A landscape with many valleys, sampled at points; each row gives a point and its height.
From any point a ball takes the steepest step (drop divided by distance) to one of its 2 nearest points. It stops when none of these is lower. Distance is the straight distance between rows; heights are no part of it.
q388: [105 123 140  89 158 134 114 136  79 156  84 138 135 109  96  84 100 126
 158 149 107  62  96 172 102 117 147]  height 73.3
q190: [138 126 146 131 178 142 104 117 148 142 205 151 158 154 153 115 112 113
 114  90 139 185 100 113 163 107 102]  height 41.9
q314: [142 120 134 116 145 150 117  90 124  81 110  99 148  92 127 154 104 136
 132 124 106 135 108 183 149 134 132]  height 75.6
q217: [110 117 146 103 127 115 103 117 109 132 109 100 191 164 174 197 119 159
  87  91 109 128 109 153 113 144 148]  height 64.4
q870: [143 107 142 142 100 122 150 118 153  81 130 132 117 128 137 176 151 148
 113 124 102 123 158  92 122 177 106]  height 54.3
q710: [ 97 108 159  90 142 146 183  71 189  62 136 145 153 128 118 207 137 138
 133 166  90 153  93 118 131 187 102]  height 84.1
q481: [116 164 105 113 143 132 115 134 146 141 159  97 173 157  96 171 140 145
 102 115 147 213 107 137 155 109 113]  height 45.0
q420: [151 122 109 166 178 154  80 104 140 134 156 141 140 111 112  98  81 125
 119  87  71 138  92 150 151  95 117]  height 71.1
q91: [128 123 114 180 116 145 175 116 141 126 184 164  56 136 202  93 157 127
 173  99 119 111 135  95 184 151 139]  height 54.4
q835: [ 76 166 115  97 162 134 147 135  88 185 160 166 137 154  95  85 110 114
 142 139 125 117 108  87 147 113 166]  height 41.3
q567: [170 123 134 121 129 110  93 117 161 130  94  93 195  98  97 157 130 109
  43 133 138 148 135 118  93  99  97]  height 80.8
q301: [127 123 154  90 156 141 143 126 106 121  79 162 145 117  58 127  99 133
 136 165  96  77 109 156  86 113 141]  height 75.0
q475: [115 124 118 187  99 138 108 140 138  97  99 131  68  76 122  79 114 139
 164 133 139 133 111 144 177 132 132]  height 58.8
q248: [144 136 128  90 165 152 132 118 123 169 201 125 169 151 171 127 147 106
 115  90 143 146 136 131 136  92 157]  height 35.8
q7: [123 141 102 118 171 151 163 167 135 136 120 133  71 108 138  83 130 111
 178 135 115  90 145 134 129 100 153]  height 70.1
q43: [182 100 149 114 115  92  72 176 119 104 137  54 139 141 147 113 113 105
 127  79 214 145 129 119 130 124  97]  height 53.9
q295: [100 110 156 108  87  69 126 170 103 123 115 153 140 132  97 114 110 137
 146 130 157  89  93  95  66 200  92]  height 56.6
q524: [132 165  70 156 153 177 135  83 100 167 134  99  81 111 155  88 151 109
 134 152 121 144 154 153 163  68 174]  height 75.1
q308: [ 88 172  96 119 187 174 138 113  87 158 193 126 113 170 132  81 133 125
 164 128 103 132  82 115 165  94 154]  height 36.4
q631: [ 85 103 155 124 152 112  82 156 122 145 111 190 112  96 103 102  91 128
 160 127 165 102  80 173 142 117 128]  height 62.5
q557: [112 121 135 112 165 140 134 153 103 167 111 141 121 109 155  78  94 109
 156 119 109  65 118 158 128 106 169]  height 72.0
q218: [159 116 154  95 135 128  97 125 159 119 110 107 177  84 114 146 117 107
  87 106 177 156 152 155 138 105  99]  height 78.1
q239: [157  87 125 156 127 124  78  92 170 104  87 100 178 112 117 145 125 130
  27 136  59 114 128 115  74  94 110]  height 82.7
q660: [103 156 109 136  71  74 136 199 102 149  67 143  98 126  86 126 142 158
 133 148 158 120 149 104  81 114 126]  height 72.9
q709: [105 124 198 117 120 124 162 181 120 153 115 122  72 120 167  61 158  90
 171 131 152  81  98 102 174 103 143]  height 59.5
q838: [105 126 139  99 123  99 102 148 130 125  65 148 136 116  56 161  92 158
 125 143 167 148 122 197  93 122 117]  height 45.1
q442: [ 90 141  72  91 144 130 152 103 116 184 134 159 162 117 107 159 102 123
  86 130 123 135 158 165  99 138 162]  height 54.9
q669: [ 91 155  64 143 122 139 147 124 113 192 172 170 123 150 146 114 129 127
 114 101 112 139 160  99 129 147 161]  height 61.3
q189: [104 153 119 151 141 173 159  53 133 143 133 162 112 163 105 154 142 158
 108 152  66 136 122 115 170 122 164]  height 22.8
q922: [150 118 159 152 107 117 142 138 115 125 131 146 132 175 143 130 153 139
 109 119 102 105 142  51 120 146 119]  height 52.4
q793: [144 103 120 146 123 135  98  89 159  86  99 100 160 112 127 182 122 139
  74 132  54 121 127 162 112 128 137]  height 78.8
q403: [137 104 173 134 113 106 115 100 142 134  97 167 140 117 151 173 115 151
 127 100 156 137 141 150 161 142 136]  height 72.4
q990: [163 126 115 149 126 119 117 194 122  72 135  49  90 153 167 114 129 142
 188  86 123 128 128 152 128 130 124]  height 41.4
q664: [123 126 130 182 119 135 138 136 124 125 185 122  68 112 227  66 143 117
 170 110 145  97 107 102 170 147 136]  height 52.8
q671: [167 132  91 143 127 150 140  95 139 117 176  99 147 158 181 163 139 115
  81 107  61 124 169 101  91 132 141]  height 53.7
q249: [ 96 122 180 119 130  97 121 150 120 172 104 221 118 107  97 109 114 145
 144 143 174 118 124 145 129 105 132]  height 64.8
q235: [ 99 133 127  90 136 126 141 119 130 144  93 144 184 103  84 187 110 136
 102 146 134 143 119 177 106 119 125]  height 50.2
q73: [148 149  80 144 121 137 112 109 136 102 194  61 167 185 184 192 167 119
  80 126  86 179 131 123  98 122 129]  height 45.9
q323: [111 153  54 166 104 132 122 132  70 158 198  98 129 137 160 103 135 132
 116 121 122 154 153  91 121 157 125]  height 64.6
q330: [187 115  98 159 146 155 116 133 122  99 145  71 146 169 147 133 124 122
 103 108  37 111 122  87  96 129 126]  height 59.9
q840: [122  83 166 119 119  81 102 131 119 160 110 174 156 124 149 134  94 144
 122  80 171 100 127 171 120 154 138]  height 69.8
q891: [191 112 138 167 145 144  84 160 124  96 142  77 104 134 174  90 119 126
 142  91 107 119 120 130 158 101 126]  height 45.7
q668: [134 141  86 130 139 137 127 118 205 153 129 136 181 108 118 165 131 103
  81  96  91 167 145 127 101  98 121]  height 82.3
q913: [ 95 197 115  89 134 147 183 147  97 170 136 146 101 186 105 120 158 108
 162 162 117 122 141  89 153 114 186]  height 46.6
q930: [ 79  89 139 112 105  90 131 173 129 127 118 162 114  79 104  80  83 117
 186 138 193 102  97 127 107 197  92]  height 59.4
q273: [164 125 121 137 123 104 103 165 116 111 179  92 142 144 154 121 122 128
 126  91 165 159 133 103 131 137  88]  height 51.1
q761: [156 112 188 108 121 120 125 110 191 127 115 160 160 101 145 178 113 109
 129 100 155 168 142 163 145 113 111]  height 75.4
q518: [148 133  97 159 112 154 158 119 210 164 171 160 145 139 151 148 128 102
  91  68  86 162 178 107 122  89 131]  height 85.9
q804: [125 106 137 135  94 104 145 144 125  79  71 121 129 141 103 172 151 174
 135 149 109  98 143 113  97 183 110]  height 46.2
q351: [104 115 155 128  65  86 143 167  91 112  86 124 114 132 125 115 147 143
 155 143 148 103 104  89 117 188 109]  height 53.1
q383: [127 132 119 152 131 177 180  65 153 138 142 171  96 131 142 132 159 135
 139 131  90 140 162 131 184 121 154]  height 37.4
q471: [138 150 118 113 119 118 100 105  68 153 160  86 174 126 150 146 144 131
  84 131 175 168 149 121 135 111 135]  height 69.1
q946: [107 138 105 189  86 130 138 150 152  88 123 127  66 120 153 124 125 164
 185 104 133 154 128 123 183 167 135]  height 54.8
q178: [126  93 148  91 121 102 115 105  85 162 113 132 185 140 162 148 112 135
  95  91 122  73 145 139  92 152 156]  height 67.4
q854: [133 122  90 107 132 136 181 156 160 118 180 133 103 107 153 142 118 126
 181  93 162 148 150 129 106 179  96]  height 65.0
q285: [151  99 177 131  90 108  78 149 100  80  87  70 110 141 154  99 106 109
 154  84 198 124 107 140 150 157 119]  height 56.5
q977: [154  87 190  73 154 144 159 129 150 105  86 147 154 128  87 150 118 108
 134 152 105 103 107 133  87 141 100]  height 77.9
q453: [ 89 161  58 124 133 143 149 106 113 195 142 154 130 118 151 145 109 137
 101 107 111 153 177 158 130 116 179]  height 58.0
q458: [126 124 190 145 105 117 112 125 157  91  79 175  97 119  81 124 120 152
 152 153 162 151 106 119 181 140 109]  height 66.6
q543: [137 187 118  74 153 161 184 123 129 158 179 129 136 201  82 130 159  93
 128 168 123 122 145  63 110 118 175]  height 52.6
q467: [107 155  96 127  88  98 165 189 101 152 118 117 106  96  93  96 142 110
 144 164 154 119 159  78  89 144  96]  height 70.0
q376: [ 88  86 141 103 138 117 106 164 146 127 108 158 107  47 118  81  75 112
 177 137 187 106  94 169 140 157 113]  height 60.9
q95: [144 129 132 117 122 130 185 130 149 105 181 121 100 149 163 149 142 117
 165 112 120 110 142  91 109 181 113]  height 61.2
q938: [ 93 125  87 146 142 148 131 119 174 126 109 148 126 152  88 176 100 173
  90 127  35 137 110 140  82 133 135]  height 72.7
q605: [149 134 100  96 188 167 141  98  95 152 211  96 128 147 168 100 145 104
 137 130 136 141 109 127 142  87 148]  height 30.7
q819: [115 122 196 125 111  91 120 145 148 131  96 211 129 130  77 140 121 136
 127 148 176 148 109 124 128 122 100]  height 68.0
q621: [152 105 123 168 152 132  92 158 133 113 168  95  86 110 225  94 132 127
 161  93 171 101 131 148 167 127 134]  height 49.4
q302: [153 108 209 103 145 112 102 149 133 124  97 128 109  98 120  85 135  86
 176 161 203 129  97 126 177  98 109]  height 64.5
q868: [167 124  92 128 199 172 127 143 148 126 193 120 146 139 105 102  96 113
 125  90  69 138 101 117 106  92 104]  height 68.2
q204: [124 147 110 170 137 131  93 158 109 121 200 145 146 171 138 106 119 152
 120  89 149 189 103  85 144 126 104]  height 47.1
q409: [114 152 121 117 124 129 134 121 115 117 119 118 122  84  86 129 142 127
 124 166 193 180 142 140 180 113 115]  height 70.2
q259: [100 134 111 187 113 144 158  85 150 133 150 165  74 140 169 121 168 146
 153 104 130 164 149 136 182 146 143]  height 47.2
q451: [156 171  92 122 138 133 156 169 125 101 160  63  96 165 168 158 143 124
 187 112 112 141 145 150 110 107 137]  height 35.7
q284: [178 158  95  95 131 129 156 150 113 131 161  53 124 126 177 152 164 106
 149 135 160 142 169 154  95  95 122]  height 28.5
q82: [141 126 130 103 118 124 121  94  71 144  74 105 140  79  89 103 132 118
  86 193 120  63 141 150 103 102 137]  height 66.9
q14: [119 125 126 127 112 127 140  68 120 148 122 192 135  99  66 132 133 131
  81 191 109  89 155 118 116 126 152]  height 23.1
q864: [140  95 139 141  94 107  85 113 100  79  83  79 127 115 159 105 110 146
 150 102 144  79 110 156 137 169 128]  height 59.0
q530: [118 144  80 123 123 120 154 164 116 138 134 122 105  97 119 107 129 130
 159 121 135 124 159 118 117 140 114]  height 67.8
q253: [129 103 138 114  99  94 101 118  65 143  52  86 131  87 124 113 136 111
 120 172 139  66 133 180  78 144 135]  height 64.3
q247: [135 131 140 190  95 129 102 123 164  65  95 157  81  84  82 102 115 132
 143 145 158 157 126 115 183 141 100]  height 62.6
q549: [114  92 180  66 136 132 142  92 198  70  97 141 162 116  97 194 113 128
 122 181 104 148  99 119 107 157  89]  height 81.1
q787: [ 90 129  89 133 127 151 135 105 219 116 110 177 160 114  99 184 121 120
  76 129  32 158 133 134  76 127 124]  height 77.8
q396: [105 162  96 155 131 154 123  94 105 144 138 107 103 102 139  82 154 125
 127 168 166 157 130 151 193  98 142]  height 73.0
q565: [141 118 142 140 106  98  86 120  77 138  74 124 148 132  87 136 140 143
  65 162 136  98 145 129  82  92 131]  height 70.4
q271: [132 156  81 145 132 124  95 104  70 160 169 102 158 140 130 119 142 129
  85 140 125 172 144  88 133 115 118]  height 67.0
q31: [182 134 108 125 172 170 129 157 144  73 148  72 119 168 110 124 117 127
 139 118  55 117 112 122 101 127 115]  height 64.2
q202: [143 129 155 133 100 101 140 105 112 169 124 179 141 105 105 115 154 121
  92 160 156 112 172  93 124 137 136]  height 35.3
q237: [142 141 172 105 101 117 118 146 131 115 116 119  94  99  94 111 159 113
 164 183 246 169 140 113 175 111 102]  height 67.3
q399: [143 137 163 151  82  95 159 139 118 170 138 186 130 145 134 107 168 132
  97 119 130 118 176  45 113 141 138]  height 44.6
q143: [142 118 142 104 156 160 135 127 143  77 104  99 106  95 137 128 113 123
 184 140 150 123 120 180 170 137 111]  height 77.5
q985: [ 97 133 160 125 134 140 174 150 116 144 168 135  91 137 179  82 138  87
 196 128 135  71  99 103 164 137 150]  height 56.7
q734: [150  93 168 129  97 104  86 111  95 115  42 108 118 102 128  83 119 123
 153 132 140  56 106 183 121 142 113]  height 61.6
q608: [147 108 204 131 132 121 116 163 129 123 103 112  82 110 143  50 131  87
 182 126 176  82  85 119 184 108 108]  height 62.1
q965: [108  93 155 113 104 101 110 125 134 101  54 123 125 129  97 164 121 172
 120 160 130  94 105 172  89 162 117]  height 37.6
q316: [159  95 130 168 152 145  70  96 109 111 115 115 143  96 116 100  82 136
 117 108 107 118  94 184 145 114 118]  height 73.4
q561: [ 84 127  99 158 127 114 141 132 139 111 100 137 123 187 118 184 121 192
  94 151  47 110 137 103  85 143 161]  height 66.8
q37: [114 130 122 130 107  94 121 140 119 139 106 126 150 181 150 197 140 171
  89 115 102 134 149 122 105 148 149]  height 60.3
q959: [158 158 118  94 130 118 124 168 118 106 114  47 143 138 122 140 148 122
 143 141 181 153 144 150 108 100 102]  height 20.3
q991: [133 133 141 135  90  64  83 180  76 166  64 128 141 145  80 115 133 166
  98 148 173 116 121 111  69 102 117]  height 73.5
q286: [ 74 138 113 101 144 156 178  79 195 103 170 150 137 169 104 177 152 112
 124 138  82 190 107 110 127 153 113]  height 87.9
q242: [162 134 126 163 152 161 168 111 189 152 197 160 113 172 174 120 155 101
 127  68  87 156 170 107 137  98 145]  height 89.1
q675: [131 166  90 126 134 150 112 109 127 130 167  68 177 171 144 175 152 123
  89 111  97 198 107 150 139  92 133]  height 39.0
q966: [ 84 146 103 126 127 153 161  50 137 129 121 182 101 135  66 135 138 140
 103 212  81  95 149 112 117 134 167]  height 3.8

For each start below, name the point where the ball stops.
q549 | q530
q409 | q959
q458 | q966
q271 | q965
q793 | q675
q761 | q37
q819 | q965
q253 | q605
q664 | q959
q518 | q37
q143 | q966
